A landscape with many valleys, sampled at points; each row gives a point and its height.
A ball rolls from a point to the lowest of its 6 nearest points, and stops where none of them is lower. Distance is the straight distance between rows; heights are no part of it.
z_514: [138 158 112 113 123 123 143 153 119  85 120 140 159  76 110 159 119 132
 121 109 143 123 130 137 139 131 162 135 114 120 154 129 160 146 134 126]  h=30.2
z_102: [144 162 108 109 134 141 125 150 120  88 131 149 154  50 111 141 134 129
 114 117 137 116 117 119 150 133 168 140 110 103 161 143 164 149 145 147]  h=4.9
z_365: [115 117 148 143 129 132 126 119 136 174 140 110 102 200 143 104 119 108
 142 148 120 162 105 110 107 134  82 117 134 128 111 120 112 110 110 123]  h=14.3
z_472: [103 109 153 160 120 123 134  99 131 179 127 100  92 222 123 112 138 117
 146 145 117 167 127 125 111 138  72 120 146 134  88 116 110 105  96 133]  h=37.8
z_891: [128 135 109 127 120 110 152 139 116  83 124 128 150  68 109 164 127 146
 134 114 144 100 139 148 133 133 161 145 114 146 147 120 140 143 143 125]  h=36.5
z_337: [157 157 100 108 133 151 120 147 123 101 133 148 159  35 111 133 143 140
 113 118 121 109 109 118 151 126 170 135 118 104 169 149 166 159 151 152]  h=4.0
z_120: [169 148 110 115 116 155  99 164 142 140 143 124 151 105 143 106 117 116
 108 119 105 132 110 104 141 123 144 100 134 108 131 150 128 143 135 139]  h=8.6
z_947: [118 113 146 136 136 125 126 118 138 159 139 118 101 197 136 110 116 107
 146 142 128 155 115 112 107 131  92 121 138 127 108 118 121 101 111 120]  h=13.1
z_176: [122 113 140 117 124 139 117 122 131 133 130 128 122 133 118 117 123 138
 114 126 113 122 123 131 122 131 128 128 149 120 127 127 141 141 119 130]  h=26.0
z_658: [144 131 139 155 120 153 117 158 143 221 126 109 106 218 146  65 142  91
 111 159  93 163 132 125 123 135  72 116 153 105 104 133  96 117  88 149]  h=26.6
z_493: [158 152 105 110 131 151 120 149 118 103 121 152 153  70 122 130 120 121
 118 109 133 118 109 113 143 131 154 126 119  99 165 140 157 146 148 145]  h=5.0
z_226: [118 120 143 154 125 141 128 128 138 200 127 108 102 205 149  87 130 104
 144 147 106 157 114 106 119 134  73 108 135 115 107 114  90 114 101 130]  h=10.6
z_170: [100  97 156 164 125 122 134  89 134 174 120 103  92 228 118 108 134 125
 146 143 125 156 134 134 104 133  70 130 153 139  77 117 115 105 100 133]  h=27.9
z_131: [109 116 148 155 124 131 131 109 136 183 136 100  94 212 133 105 126 115
 148 139 114 168 110 115 111 132  79 112 135 126 105 116 105 107 103 124]  h=23.4
z_869: [ 90 104 139 137 140 101 147  96 124 121 104 131 109 151 142 157 116 144
 142 106 140 114 143 142 102 136 123 135 122 134 119  94 106 102 113 122]  h=18.5
z_3: [168 131 128 128 114 142 126 142 123 165 124 128 136 138 132  98 129 121
 109 142  94 157 117 111 123 114 111  97 150 128 111 126 128 139 114 138]  h=31.6
z_781: [129 122 144 133 136 132 128 123 122 138 131 135 101 151 119 109 125 124
 126 128 110 127 121 127 109 124 121 139 146 118 119 137 120 128 122 125]  h=10.3
z_693: [151 128 117 126 120 131 126 125 127 103 132 127 140  97 126 154 121 119
 127 112 130 132 122 140 132 141 145 125 142 126 152 143 149 136 145 131]  h=18.2
z_878: [106 102 142 149 126 111 134 100 142 157 137  96  97 207 125 123 117 118
 152 143 119 154 126 132  95 128  98 128 140 148  90 116 115  97 111 120]  h=39.4
z_828: [ 96  93 135 148 133 104 152 105 130 131 120 118 100 181 141 138 110 135
 147 131 124 120 145 148  79 125 116 130 135 154  96 106 109  98 114 118]  h=19.8
z_857: [156 114 143 145 130 139 118 125 124 173 132 125 115 161 143  84 140 122
 138 148 106 148 111 116 113 117 100 120 138 126 109 140 116 126 124 136]  h=8.5
z_485: [133 133 140 157 125 146 129 148 139 220 128 109 104 217 148  71 134  95
 124 157  96 161 125 119 115 139  67 108 148 107 101 128  79 118  91 144]  h=13.7
z_769: [129 156 114 107 131 127 134 150 125  71 120 149 168  58 112 163 126 144
 116 110 152 112 132 122 153 131 176 146 102 123 152 134 156 137 142 120]  h=32.6
z_667: [147 156  98 101 128 149 114 152 119  96 139 138 165  29 111 140 141 142
 112 122 122 110 113 122 155 130 178 135 113 112 171 151 168 166 155 144]  h=5.1
z_311: [ 90  98 153 166 138 117 137 100 132 190 119 118  79 247 126  91 127 117
 152 148 129 141 138 148 103 120  51 124 158 132  72 117  97 106 101 124]  h=23.8
z_763: [174 135 128 133 124 146  98 139 133 193 137 105 134 168 142  83 142 109
 119 155  94 177 123 127 130 117  89 103 147 118 109 153 120 128 106 141]  h=10.0
z_195: [159 138 132 141 129 160  98 145 137 214 129  94 121 186 149  75 161 100
 102 159  77 188 124 124 137 127  77 100 161 107 122 157 123 125  99 155]  h=26.5
z_554: [ 97 116 133 118 145 107 135  97 134 112 119 120 127 123 130 143 108 137
 148 116 146 111 138 145 119 132 139 148 107 133 138 113 105 120 134 122]  h=17.6
z_478: [ 91 113 135 121 149  95 146  90 133 101 119 118 113 122 133 156 120 141
 160 110 160 110 141 149 118 130 137 146  99 139 142 113 112 115 132 115]  h=19.7
z_243: [131 162 112 110 131 132 134 153 121  81 121 146 164  64 112 157 125 133
 114 110 151 122 127 127 150 131 168 141 109 115 156 130 159 144 136 128]  h=25.8
z_164: [170 123 138 146 128 146 109 132 133 193 134 111 126 169 144  83 144 117
 131 157 106 155 122 121 120 118  90 115 137 123 107 148 109 124 119 141]  h=9.3
z_259: [116 114 137 117 127 133 121 119 133 130 129 130 125 137 115 125 118 133
 122 122 119 117 130 138 120 133 130 139 149 119 128 128 136 131 120 128]  h=24.2
z_682: [113 114 146 136 131 122 130 114 136 156 142 111 102 199 133 115 115 110
 145 142 127 158 119 121  98 129  95 122 137 136 105 119 122 101 108 118]  h=23.3
z_637: [142 122 121 121 122 124 130 118 134 103 127 124 143  97 124 156 122 125
 126 123 145 121 134 146 129 139 142 141 141 139 136 136 143 138 141 132]  h=17.9
z_363: [163 143 128 128 124 157  94 145 136 200 136  96 134 174 146  84 142  97
 108 161  85 188 121 125 138 123  85  93 154 114 119 153 128 130 104 142]  h=11.0
z_623: [ 91 121 110 101 114  92 127 102 128  20 150 148 136  61  91 192 122 166
 143 103 183  61 146 148 146 124 176 144  95 162 162 109 132 128 155  93]  h=11.1
z_774: [117 148 110 113 123 116 141 155 124  77 119 138 167  59 117 174 124 154
 120 107 155 105 142 125 148 125 178 145  99 139 156 120 150 138 148 112]  h=33.1
z_148: [154 113 144 147 132 143 114 128 135 185 134 122 117 171 149  83 140 113
 140 158 112 151 118 109 118 123  90 119 135 127 106 138 112 121 119 142]  h=9.0
z_269: [155 140 123 128 115 146 116 144 141 146 139 127 144 106 142 115 126 124
 107 120  92 149 115  93 135 131 138 106 138 119 121 133 119 143 132 142]  h=10.7
z_981: [ 97 115 118 111 112 100 138 129 122  50 134 141 144  52 110 182 132 165
 139 102 164  71 142 136 148 127 177 136  97 156 169 112 149 134 160  97]  h=11.8
z_361: [120 131 115 109 124 105 133 133 120  51 121 151 166  42 124 188 133 159
 131  95 167  85 141 125 156 120 184 133  88 154 168 128 153 128 169  98]  h=12.2
z_404: [106 103 135 144 137 109 145 106 138 141 131 114 103 194 136 134 104 121
 147 138 125 140 135 134  91 130 108 125 135 147  93 117 113  97 111 116]  h=24.7
z_414: [164 125 135 143 129 151  99 139 141 207 132 101 126 186 147  81 156 110
 115 161  96 170 130 120 134 128  85 110 151 119 113 157 117 122 105 151]  h=13.2
z_971: [142 159 101 108 134 144 118 146 120  89 137 148 155  39 111 139 138 136
 116 115 129 111 111 116 153 133 172 141 110 103 169 152 164 154 148 150]  h=3.2
z_161: [129 144 110 107 128 115 132 135 119  52 122 151 170  40 126 184 130 158
 121 100 158  94 145 120 161 118 189 140  91 145 161 137 148 129 166 101]  h=12.5
z_740: [100  93 142 154 129 104 139  96 140 149 129 104  96 198 130 126 114 130
 154 141 125 141 138 138  84 131 105 134 137 153  87 116 109  99 112 122]  h=25.5
z_557: [125 110 131 117 122 132 115 119 136 120 130 122 136 115 126 139 126 134
 122 124 127 122 131 137 131 140 136 135 150 125 135 132 146 137 131 133]  h=20.6
z_536: [108 124 137 121 140 122 133 108 132 128 128 125 117 145 122 129 115 134
 130 117 125 111 139 140 114 139 135 150 131 119 115 128 109 117 118 122]  h=16.2
z_168: [110 130 117 118 115 113 143 143 123  70 122 139 159  54 118 180 127 163
 129 111 153  88 140 129 145 126 177 140  94 154 162 116 147 139 156 102]  h=19.2
z_268: [156 129 136 149 128 158 102 146 139 216 129 105 121 199 144  74 157 105
 108 159  95 175 133 118 138 131  81 109 155 109 116 154 114 120  99 153]  h=32.8
z_273: [136 161 106 103 139 135 122 150 123  72 136 148 163  42 113 155 139 142
 111 113 136 112 119 124 159 127 180 145 105 119 158 154 161 150 148 128]  h=13.9
z_274: [149 156  94  91 113 147 107 162 115  78 133 147 174  13 119 161 141 135
 105 127 130  97 116 128 161 120 190 122 113 122 170 154 193 171 169 128]  h=9.2
z_913: [ 87  94 155 162 126 115 136  90 132 181 113 112  86 240 121 100 130 126
 153 149 131 140 144 145 100 129  61 132 156 134  71 110 104 104 100 132]  h=24.0
z_778: [173 160 125 131 115 150 107 157 133 154 136 126 140 123 127  94 133 107
  98 134  95 167 119  96 134 133 125 102 148 113 110 137 126 140 112 150]  h=25.4
z_521: [ 98  94 153 166 125 117 131  86 139 171 125 103  92 220 121 114 131 128
 152 146 127 152 135 131 103 132  81 134 147 140  72 113 108 106 103 133]  h=29.9
z_490: [124 118 128 112 132 125 127 115 131 107 121 126 141 105 127 144 113 130
 137 133 153 100 141 152 131 130 133 148 130 135 133 122 131 135 141 136]  h=17.2
z_17: [137 137 109 126 122 115 150 135 116  89 121 131 149  75 107 162 128 141
 132 114 148 105 139 153 131 136 161 145 121 143 141 125 143 142 144 122]  h=24.3
z_292: [168 155 121 132 119 145 110 158 139 150 136 126 147 117 134 100 133 117
  98 128  96 159 116  96 135 133 135 101 144 115 113 138 122 140 119 144]  h=13.8
z_966: [ 88 118 116 110 114 103 135 112 121  40 143 140 133  56  98 178 137 169
 144 105 168  73 137 146 153 125 173 141 100 158 163 110 138 133 155  96]  h=11.3
z_837: [ 90 114 130 111 150  90 149  96 131  81 118 127 111 114 128 158 118 141
 159 109 171 115 133 155 120 119 139 145  96 147 148 111 121 122 133 104]  h=6.2
z_733: [117 117 151 146 127 138 122 126 135 186 137 109 103 198 144  95 124 108
 143 151 117 162 110 108 114 133  80 113 134 119 111 117 103 109 105 124]  h=11.2
z_114: [128 119 124 116 136 118 132 117 127  94 122 128 139  90 128 150 119 132
 140 133 157  99 141 150 127 130 140 152 124 146 132 120 130 132 144 135]  h=17.1
z_146: [110 117 136 113 137 130 124 113 136 124 131 122 124 134 119 128 112 137
 128 121 128 109 138 142 122 139 136 146 135 118 124 129 119 130 124 125]  h=19.6
z_566: [126 156 110 108 127 121 133 153 127  71 126 144 175  50 116 169 128 146
 114 110 151 107 138 123 157 128 182 146  98 128 152 135 154 135 148 117]  h=23.6
z_569: [105 110 146 152 122 121 133 104 138 167 138  99  98 210 128 117 121 116
 150 139 121 167 117 124 105 132  87 122 137 134  98 115 116 107 106 118]  h=42.6
z_565: [110 116 125 111 144 115 137 109 129  96 117 132 131  98 134 145 115 136
 143 126 162  99 140 150 122 123 137 147 114 144 138 109 123 131 143 129]  h=16.7
z_544: [145 116 144 140 133 134 125 125 120 151 135 133 104 153 132  92 134 124
 130 138 107 138 118 118 109 121 110 128 142 121 118 140 121 127 127 133]  h=7.5
z_281: [174 131 131 137 121 142 114 140 125 184 131 110 131 159 141  87 134 112
 122 156  97 163 123 125 126 112  98 100 139 131 110 146 120 132 113 138]  h=10.9
z_322: [130 118 152 134 139 127 125 120 121 140 134 138 100 162 129 105 129 122
 128 129 119 133 120 124 108 129 117 132 144 121 107 132 122 115 122 123]  h=1.5
z_203: [ 92  89 154 161 136 119 141  97 133 194 117 110  72 252 137  86 127 110
 145 153 121 151 136 149  98 123  45 120 162 134  76 118 102 111  95 121]  h=24.1
z_805: [ 93 113 138 128 145 105 142  90 129 119 106 122 116 135 141 151 123 143
 144 105 149 116 142 138 111 136 134 146 108 131 128 108 100 107 121 122]  h=17.8
z_345: [162 142 111 113 121 148 115 142 128 118 133 140 151  92 146 131 110 115
 119 111 120 126 107 120 139 127 148 108 127 106 157 140 139 143 146 135]  h=7.6
z_683: [154 155 108 112 132 144 125 144 120  97 124 151 153  56 116 136 127 129
 118 113 132 116 116 114 147 130 161 135 116 103 161 140 161 147 145 148]  h=4.5
z_509: [ 82 126 127 118 123 103 144 105 116  39 129 151 116  73 100 171 140 164
 138 104 167  83 141 145 149 123 163 151 103 150 145  99 129 137 150 104]  h=10.2
z_567: [158 143 115 118 115 149 110 148 140 140 139 126 153 102 148 121 122 119
 117 115 100 136 107 100 139 129 146 105 132 112 140 141 125 145 139 136]  h=9.8
z_231: [152 134 116 121 118 140 116 136 131 122 138 128 149 101 143 137 114 122
 117 109 104 142 108 118 137 136 148 104 136 113 147 140 138 144 144 133]  h=11.5
z_690: [132 130 113 127 126 114 146 124 121  90 124 127 142  80 114 157 127 135
 136 120 152 105 140 149 128 133 147 145 122 148 134 126 133 139 143 130]  h=18.4
z_18: [151 124 138 148 128 155 108 154 145 219 124 109 118 205 148  68 151  99
 110 156  96 163 135 120 131 136  75 116 157 105 111 144 107 118  91 152]  h=44.7
z_761: [123 113 146 170 131 134 146 112 130 210 118 109  82 224 152  94 138  93
 128 154  97 175 119 120 117 134  56 104 151 132  85 115  78 115 101 144]  h=12.9
z_752: [146 116 136 133 123 136 124 130 120 156 127 132 116 142 124 101 127 130
 121 136  97 138 113 122 112 117 118 115 144 125 123 128 134 141 123 131]  h=18.6
z_466: [163 155 116 125 117 148 104 163 147 143 144 127 148 112 138 107 128 116
 106 122  96 145 116  98 138 132 141 108 138 110 115 144 121 137 128 143]  h=10.4
z_603: [124 117 150 138 136 131 124 117 131 150 136 130 101 183 139 108 119 107
 138 141 127 150 116 114 105 129  98 126 140 127 107 126 125 105 116 126]  h=8.0
z_512: [ 83 125 120 106 118  95 134  94 125  25 145 151 129  68  88 185 132 172
 143 102 177  74 149 146 150 128 173 152  93 155 149 107 129 134 152  94]  h=10.1
z_983: [132 158 106 105 131 121 123 143 125  56 129 150 175  45 121 174 131 149
 117 106 154  96 139 125 164 121 191 143  88 139 153 144 147 137 166 106]  h=13.6
z_364: [140 144 108 125 123 118 152 146 120  91 126 129 155  77 105 160 121 134
 127 112 141 115 134 143 137 130 161 139 117 135 147 130 149 143 137 125]  h=30.6
z_144: [114 112 132 111 129 130 120 117 141 125 128 123 132 122 123 134 117 135
 123 129 134 109 137 144 127 137 135 142 143 126 132 129 134 133 128 129]  h=19.4
z_265: [105 115 139 132 141 106 146 113 131 129 116 134 108 175 138 138 107 125
 131 122 132 124 138 137  99 129 116 132 134 136 101 107 112  97 118 123]  h=19.5
z_307: [119 118 146 135 138 115 138 115 130 132 129 135 102 180 136 124 107 113
 130 133 127 136 129 128 100 125 109 131 141 133  97 118 116 103 116 119]  h=16.9
z_882: [107 132 114 121 116 109 147 141 118  78 123 135 150  61 111 172 126 163
 138 109 151  89 143 141 142 128 171 143 103 151 159 112 141 144 150 110]  h=40.7
z_375: [131 115 153 143 136 132 120 121 128 164 137 130  99 177 143  97 128 107
 141 144 127 148 112 109 108 125  96 126 133 123 108 128 120 111 119 128]  h=7.2
z_348: [121 120 144 163 129 135 140 114 130 205 126 105  88 225 146  91 137  97
 132 146  96 171 121 116 119 136  59 105 149 128  98 114  82 110  98 141]  h=12.6
z_306: [149 115 147 147 131 147 108 136 141 200 133 116 123 186 152  78 142 112
 134 162 114 154 125 109 123 128  83 117 138 115 109 140 104 113 112 143]  h=9.7
z_202: [156 146 106 115 121 140 126 140 118 107 130 138 146  89 133 138 106 113
 123 108 123 129 105 127 136 129 151 117 123 108 156 140 150 147 143 135]  h=11.4
z_668: [111 113 140 134 134 113 136 120 135 142 134 122 104 191 135 124 108 113
 139 138 129 144 126 127  93 126 105 126 139 142  94 119 122  97 109 118]  h=24.5
z_704: [100 126 122 126 123 105 152 119 110  63 126 139 124  67 108 161 143 160
 144 112 157  89 141 141 139 126 161 150 104 150 146 104 130 144 153 117]  h=22.8
z_402: [132 166 107  98 136 134 118 151 126  69 135 148 169  43 112 165 133 145
 114 113 146 104 131 128 157 126 187 148  99 122 155 153 155 144 152 119]  h=22.7
z_580: [166 158  99 113 128 156 120 148 117 108 124 150 156  52 119 121 131 126
 116 117 122 115 113 112 146 131 165 130 120 102 163 144 158 151 149 156]  h=4.3
z_491: [147 155  97  86 114 147 108 158 109  70 136 145 172  15 109 162 137 137
 105 124 136  93 122 130 162 126 189 124 111 124 172 158 187 169 170 119]  h=20.8
z_455: [134 118 144 147 127 146 115 136 140 199 127 115 115 194 151  84 133 107
 133 160 116 152 118 111 123 135  76 118 134 117 105 128 101 112 109 135]  h=9.5
z_162: [145 138 116 121 119 124 137 132 123  94 128 124 146  88 118 156 117 125
 128 115 135 128 128 145 130 137 155 132 131 127 150 137 149 141 139 126]  h=20.9
z_338: [145 154 114 113 126 134 134 145 118  88 126 146 153  72 117 150 117 121
 120 111 142 127 119 131 141 133 154 131 121 108 160 131 163 143 139 133]  h=13.3
z_909: [135 113 148 146 130 141 113 128 137 189 134 119 115 189 155  85 135 113
 139 155 119 149 115 105 117 129  81 119 133 123 111 126 104 114 111 139]  h=8.4
z_764: [ 88 126 133 116 140  99 149 106 113  59 120 152 114  84 115 161 134 151
 146 113 173  88 141 152 134 117 149 151 106 150 138  97 129 134 142 116]  h=11.9
z_834: [ 99 123 128 114 143 106 146 107 118  74 119 145 121  87 125 149 120 139
 153 119 171  97 139 152 126 110 140 146 108 149 145 104 127 136 142 118]  h=15.0
z_357: [123 125 144 130 141 127 129 114 124 127 136 133 106 156 117 110 122 129
 128 122 114 126 129 132 109 132 121 141 145 119 113 136 119 118 118 125]  h=13.0
z_300: [184 148  99 109 119 159 107 152 128 124 126 150 157  72 136 117 121 120
 111 117 121 113 110 106 142 123 156 116 129  97 152 147 146 143 150 151]  h=5.3
z_812: [117 135 112 111 122 113 133 143 125  59 121 146 171  47 126 187 129 159
 127 104 161  87 143 121 155 122 185 136  91 149 163 126 151 132 163 100]  h=12.8
z_30: [156 130 141 156 127 153 119 159 141 223 121 108  97 221 151  62 147  85
 105 160  84 175 127 123 122 134  68 112 164  98 115 142 115 121  88 156]  h=44.6
z_351: [112 126 118 113 118 102 134 130 119  43 123 154 158  44 119 192 134 160
 132  95 170  79 141 129 151 123 178 133  92 155 173 122 155 129 169  94]  h=12.0
z_533: [163 133 134 152 134 160 107 150 138 223 119 109 108 205 153  64 158  94
  95 162  73 191 129 117 131 127  74 105 166  97 123 151 123 125  94 161]  h=68.0
z_610: [ 93  99 136 142 133 104 154 105 122 132 107 131 104 167 141 146 109 136
 140 119 133 112 147 147  92 127 115 126 133 144 106 101 111 101 113 119]  h=18.7
z_885: [122 114 143 125 131 131 128 124 127 136 134 130 111 144 116 109 124 134
 123 125 109 125 123 133 118 128 127 135 150 119 123 132 131 132 120 130]  h=18.1
z_25: [ 93  94 153 165 132 120 140  99 130 191 116 113  78 249 130  95 131 114
 147 150 122 154 132 146 107 123  51 119 161 133  78 117 108 109  96 128]  h=23.2
z_85: [123 143 114 119 124 111 153 150 120  84 119 136 162  70 112 170 124 152
 127 109 145 106 139 138 136 128 168 144 106 140 152 122 149 143 144 113]  h=52.9
z_83: [106  97 154 170 133 127 142  96 127 196 113 109  79 239 144  93 141 109
 137 150 113 165 125 134 111 130  48 110 160 138  85 116 105 111  97 135]  h=19.3
z_324: [149 124 139 147 126 152 110 147 142 217 126 113 120 204 148  71 150 103
 111 159 105 163 134 115 128 134  74 117 148 107 104 141 107 113  95 151]  h=32.9
z_587: [110 126 142 124 142 119 135 107 127 126 122 132 112 153 127 129 117 130
 129 115 121 121 138 132 111 136 134 145 137 117 111 123 106 111 116 127]  h=10.8
z_409: [130 111 134 121 116 137 120 124 134 137 125 130 129 123 125 125 128 134
 107 124 111 133 120 121 128 130 128 124 149 126 133 126 146 145 121 135]  h=20.0
z_839: [138 162  97  96 131 127 116 145 113  53 132 148 172  31 112 171 121 153
 115 111 151  88 136 133 164 118 193 141  89 139 157 155 146 141 169 105]  h=10.5
z_185: [154 126 135 150 128 155 112 154 139 222 120 109 113 211 147  64 156  95
  99 160  91 172 133 118 127 136  75 111 160 102 113 144 110 118  91 156]  h=57.7
z_720: [103 119 133 113 145 115 132 104 132 120 121 117 129 129 132 139 106 141
 143 119 143 107 139 148 120 132 138 148 118 126 129 121 109 122 127 124]  h=17.5
z_780: [122 125 151 132 142 123 137 116 128 135 129 140 100 171 131 118 121 114
 122 128 127 135 129 120 102 127 113 137 144 126 102 130 121 105 120 124]  h=9.9
z_475: [102 114 127 110 151 110 139 102 126  90 120 132 117 103 133 150 114 138
 152 124 166 100 135 152 122 117 136 145 103 143 144 110 122 132 141 115]  h=17.0
z_104: [107 111 137 140 136 108 149 113 135 135 126 119 105 186 139 134 102 120
 133 134 124 136 138 134  92 128 110 128 138 146  98 117 117  97 111 117]  h=22.4
z_298: [ 80 129 133 110 133  93 147 100 117  42 125 157 116  81  98 175 140 162
 140 104 176  84 151 151 143 114 160 151  99 147 141  96 130 130 144 102]  h=8.2
z_895: [166 135 134 157 136 163 108 153 138 228 114 105 101 206 154  61 161  90
  95 163  64 196 126 114 132 125  74 104 165  95 127 148 121 124  95 168]  h=60.7
z_588: [ 95 116 110 107 108 101 132 120 121  34 141 145 141  53 105 188 130 171
 144 101 177  66 141 144 149 126 178 133  96 159 175 112 153 130 160  91]  h=11.6
z_617: [101 112 144 137 141 107 149 104 122 127 107 133 109 159 141 145 116 131
 135 112 133 118 144 136 101 131 130 138 131 132 105 107 108  99 116 125]  h=17.7
z_24: [ 81 128 127 112 121  95 139  98 122  32 136 152 123  77  94 179 141 169
 140 101 173  80 150 144 151 123 171 150  97 150 145 106 126 132 150 101]  h=9.4
z_820: [131 159  99  94 130 138 113 151 118  70 143 141 165  35 108 159 134 140
 111 117 137 103 121 133 162 125 187 140 101 118 164 162 165 154 158 124]  h=23.1
z_931: [178 159 125 129 117 148 103 154 125 168 131 116 136 146 136  86 135  95
  98 152 100 176 120 108 131 119 103  91 150 113 109 136 130 136 111 144]  h=30.3
z_702: [101 119 117 114 114 105 140 135 120  60 131 141 142  54 111 180 128 169
 139 103 160  80 135 134 148 128 176 138  95 153 164 112 143 136 155 100]  h=13.5
z_55: [147 126 129 129 116 142 118 126 136 139 131 129 143 114 141 125 130 131
 106 116  97 150 115 104 133 131 131 110 143 122 129 129 134 142 132 142]  h=12.3
z_150: [ 90 125 129 119 130 103 147 112 112  56 125 151 115  74 106 165 143 158
 143 111 165  86 143 145 143 120 157 148 107 152 141  99 128 138 146 113]  h=12.7
z_798: [167 120 134 140 124 139 114 134 121 186 134 114 127 160 138  86 135 118
 131 156 100 154 118 122 117 113  98 111 140 130 109 147 118 132 121 139]  h=9.6
z_830: [157 123 130 131 116 142 128 136 124 158 124 134 132 129 132 104 127 129
 109 133  98 147 118 107 123 119 118 106 148 126 119 122 136 141 119 136]  h=27.1
z_50: [100 124 138 124 147 110 136  98 133 126 121 127 119 141 130 140 112 134
 131 112 134 110 139 135 112 140 139 146 125 121 119 120 103 117 121 122]  h=16.1
z_956: [123 149 108 105 129 119 131 149 124  64 124 149 171  45 124 176 127 154
 115 107 155 103 139 119 160 127 187 142  92 135 154 137 149 132 158 109]  h=14.7
z_938: [150 146 111 116 124 137 133 142 120  98 129 140 148  86 127 146 109 114
 121 110 134 132 112 134 138 132 152 121 128 113 161 139 155 139 140 133]  h=16.3
z_570: [132 121 154 139 143 129 129 117 123 147 139 133  98 174 137 106 128 107
 139 139 124 140 116 115 104 128 105 132 138 123 108 131 123 107 121 125]  h=6.0
z_219: [162 141 127 131 115 143 118 143 133 154 127 129 142 120 138 108 128 127
 100 129  96 156 121  95 129 126 126 104 142 118 111 124 124 141 123 143]  h=14.6
z_747: [181 145 103 106 119 159 100 161 128 130 130 143 156  85 143 117 117 115
 115 120 118 114 111 108 145 122 151 112 134 102 142 146 140 145 146 147]  h=6.1
z_551: [105 104 148 157 124 121 133  96 135 167 133  97  95 219 123 117 128 123
 148 140 126 162 123 128 106 135  87 123 145 141  87 117 112 101 100 129]  h=44.5
z_209: [101  97 134 149 134 104 146 105 139 141 129 110 101 193 139 130 109 125
 149 136 125 130 140 141  83 125 107 130 135 156  93 112 113 101 109 117]  h=21.7
z_520: [110 126 129 121 141 112 149 116 116  79 118 143 126  81 128 151 127 142
 148 123 167  92 140 152 125 122 145 150 112 153 137 106 126 137 146 127]  h=15.5
z_676: [141 161  98  91 126 145 109 158 114  74 142 145 165  27 110 157 140 141
 111 123 131 102 118 134 161 125 186 135 104 119 167 161 173 165 161 124]  h=16.6
z_795: [118 130 116 132 124 110 152 131 114  80 121 134 138  67 113 160 136 151
 141 117 148  91 139 145 131 129 159 146 115 156 142 115 128 145 149 126]  h=35.8
z_354: [127 125 143 157 125 148 130 142 139 211 127 108 108 210 149  80 130 100
 132 154  99 160 118 112 122 137  71 114 141 114 106 120  85 115 100 139]  h=12.1
z_424: [155 124 136 146 128 150 103 140 142 213 129 108 123 194 146  73 156 106
 110 162 102 163 130 116 137 130  80 115 150 109 107 148 111 114  99 150]  h=23.5
z_537: [140 159  96  83 121 138 111 151 110  55 137 147 173  22 100 162 126 146
 109 125 148  83 131 137 167 120 191 129  97 133 164 157 165 157 172 107]  h=29.3
z_706: [131 129 140 165 127 140 141 133 136 217 127 104  96 219 147  81 135  88
 124 154  94 167 123 121 117 138  64 109 147 121  90 117  73 118 101 144]  h=12.4
z_582: [ 98 121 118 120 113 106 144 131 117  61 129 133 138  56 109 175 133 171
 144 107 157  82 137 139 149 130 174 144  99 156 164 108 139 143 154 106]  h=19.1
z_86: [172 137 129 129 117 141 118 142 123 174 127 117 135 147 135  95 130 113
 115 151 102 163 118 120 124 114 103  96 145 126 108 132 125 138 115 138]  h=18.0
z_453: [123 129 142 159 127 140 135 127 133 209 130 109 100 217 146  84 129  98
 134 148  97 166 116 119 119 140  67 106 139 114 100 119  78 115 100 138]  h=11.7
z_555: [ 90 119 133 112 148  89 154 102 122  63 123 146 112  99 117 160 123 146
 156 109 176 104 140 158 126 113 143 147  97 148 142 100 129 129 138 103]  h=8.9
z_431: [129 163 112 105 135 133 125 154 125  74 131 148 165  50 111 158 133 139
 114 113 146 114 127 122 157 129 178 142 107 116 152 146 159 143 144 130]  h=19.0
z_21: [174 151  97 108 121 154 112 152 122 115 124 152 156  74 130 121 120 116
 116 118 125 117 111 113 145 120 152 120 123  98 152 143 151 145 152 149]  h=4.8

For each start below, name the point where the ball stops.
z_891 -> z_298
z_409 -> z_971
z_812 -> z_298
z_830 -> z_971
z_778 -> z_971
z_557 -> z_298
z_265 -> z_322
z_364 -> z_298
z_104 -> z_322
z_414 -> z_322
